Each row is a point on a tangle of strands that fork, close into loops and nearly touch. The rows are in no order.
(in the rows, 128 means zero)
Two points are linked if the straight distance between their rows is under 58.9. Some points are linked to none.
Q7: [134 127 104 130 120 156 118 138 165 126 113 104]
Q139: [122  58 103 116 207  95 119 137 116 127 131 144]
Q568: [ 75 146 155  76  83 126 141  92 162  88 134 173]
Q924: [154 138  98 146 115 167 137 172  51 157 112 109]
Q742: [ 93 144 138  78  85 130 125  83 157  81 136 165]
Q979: [151 140  95 138 123  90  92 124 119 129 171 131]
Q676: [121  86  69  71 145  80 144 132 163 103 114  97]
Q889: [149  77  66  87 150  46 121 145 148 141 128 130]
Q444: [151  99 109 100 149 106 108 109 162 133 100 112]
Q877: [146 130  81 101  96 111 106 127 167 124 123 112]
Q618: [132 152 114 163 112 162 162 174  41 139 132 116]
Q307: [110 148 164 106 103  88 124  69 135  88 139 160]
Q222: [138 149 132 171 124 144 157 154  17 141 137 123]
Q198: [164 120  98 134 140 147 128 169  54 173  90 109]
Q351: [149 141  63 113  93 106 111 149 159 129 138 106]
Q775: [113 128 110 126  95 155 120 137 175 115 126 110]
Q486: [144 148 125 157 148 144 109 127  99 128 153 124]
Q104: [150 125 108 129 152 146 117 135 146 142 102 103]
Q393: [146  99 113 117 194 121 129 139 114 150  93 113]
Q849: [131 170 121 167 127 119 174 173  87 130 150 120]
Q288: [129 148  60 120  70 116 137 176 166 120 149 104]
Q128: [159 114 148 159 167 163  88 122  44 165 131 155]
Q132: [107 148 152 158 117 121 155 138 143 110 146 118]
Q946: [156 111 158 159 184 165  79 107  71 158 126 156]
Q510: [160 122  98 141 138  98  76 126 120 149 166 145]
Q489: [ 76 128 193 130  96 119 165 138 171 133 143 119]
Q511: [141 150 137 158 150 107 112 117  98 124 168 131]
Q383: [ 70 135 188  91  81 119 155 101 170 105 128 160]
Q135: [ 74 131 185 114  86 116 154 110 169 105 133 142]
Q973: [112 150 170 156 110  99 158 125 151 115 136 129]
Q276: [ 91 118 139 133 101 175 128 136 179 115 133 111]
Q406: [152 163 141 169 153 102 143 145  47 147 156 139]
Q472: [131  74 123 117 213 110 125 123 119 135 110 123]
Q539: [169 120 106 145 155 133  97 157  61 178 127 145]
Q265: [115 138 107  67  75 134 111  94 169  94 123 153]
Q743: [114 144  65  93  51 111 132 155 174 107 145 119]
Q610: [142 113  80  84 107 103 128 129 180 125  95 103]
Q402: [122 133 150 157 152 205 126 128 118 129 113 117]
Q424: [129 117 134  58 110 141  92  61 168 104  94 157]
Q447: [123 170 131 165 112 111 195 195 103 146 142 119]
Q73: [136 168 140 156  91  69 168 154 149 133 139 123]
Q834: [154 113 118 123 148 128  94 107 154 135 110 117]
Q111: [148 116 116 129 173 150 131 141 124 146  86 104]
Q209: [167 122 101 133 157 138 117 163  77 172 101 119]
Q893: [107 142  74  61  49 124 128 137 177 104 132 142]
Q798: [ 71 110 168 130 106 184 132 132 178 118 146 112]
Q505: [139  63 110  79 152  66 105  96 157 131 117 151]
Q686: [100 143 169 169 134 183 174 155  90 131 133 124]
Q487: [ 93 129 133 146 118 212 160 188 117 150 129 109]
Q609: [156 124 139 164 156 146 100 131  29 161 147 156]
Q228: [146  88 104  75 136  80 104  96 160 129 103 129]
Q939: [169 121  98 144 158 120  84 144  99 165 144 143]
Q414: [125  67  63  70 155  59 130 133 151 109 137 119]
Q594: [126  95  81  82 140  94 148 132 172 110  97  91]
Q914: [ 91 133 191 152 110 126 175 156 163 149 143 116]
Q502: [150 118 161 156 181 164  80  91 101 142 134 141]
Q5: [141 117 157 148 165 156  76  75 127 124 136 135]
Q927: [142  95 136  65 129 116  85  59 161 121  94 149]
Q702: [123 119 137  99 106 146  88  65 160  99 116 141]
Q358: [115 153 161 175 133 154 180 158  66 132 130 125]
Q648: [147  91 140  95 144 120  77  61 156 128 104 139]
Q401: [108 137 112 145 115 191 151 188 132 145 127 104]
Q826: [141 145 150 155 147  84 111 103 107 119 170 140]
Q114: [131 161 120 163 136 137 145 153  95 123 154 118]
Q333: [149 168 149 170 151  95 154 139  72 139 149 134]
Q467: [112 117 153 148 146 213 131 136 147 136 100 112]
Q720: [112 138 144 150 122 143 124 109 147  99 146 121]
Q183: [118 110 143 136 153 198 142 146 152 140  76 103]
Q959: [130  59 106 102 184  73 113 114 144 128 124 140]
Q562: [147 103 153 125 154 145  70  64 147 125 116 134]
Q133: [105 142 167 170 145 193 154 139 102 120 133 124]
Q349: [144 170 158 172 132  91 164 138 111 134 140 126]
Q304: [133 159 164 177 131 137 181 149  41 144 121 129]
Q394: [121 152 110 155 121 167 147 172 119 128 140 112]
Q196: [121 154 174 145 105  81 149 106 148 114 131 136]
Q270: [109 138 153 126 108 118 114  81 144  88 142 136]
Q392: [122 128 117  96  92 138  98  92 165 103 120 132]
Q898: [114 155 187 120  95  82 136  77 150 106 118 158]
Q247: [ 90 146 102  59  61 133 136 122 175  95 139 162]
Q34: [146 178 154 176 114  97 183 172 119 159 129 124]

How many points has the smallest loop of links through each point below? Write none if it is on no loop.
Q132 | 7
Q472 | 10
Q686 | none

A fork is a point with three links, a tip a point with one. Leave the first point through the second and follow the links. Name the first fork or tip that comes.
Q34; Q447 | Q114
Q228; Q505 | Q104
Q104; Q7 | Q798
Q383; Q568 | Q265
Q594; Q676 | Q889
Q924; Q198 | Q979
Q114; Q486 | Q826

Name the points in between on the shortest way along the links from the first point to the second, in order.
Q539; Q979 | Q939 > Q510
Q304; Q467 | Q358 > Q686 > Q133 > Q402
Q351; Q702 | Q288 > Q743 > Q893 > Q247 > Q265 > Q392
Q489; Q742 | Q135 > Q383 > Q568
Q132; Q307 | Q720 > Q270
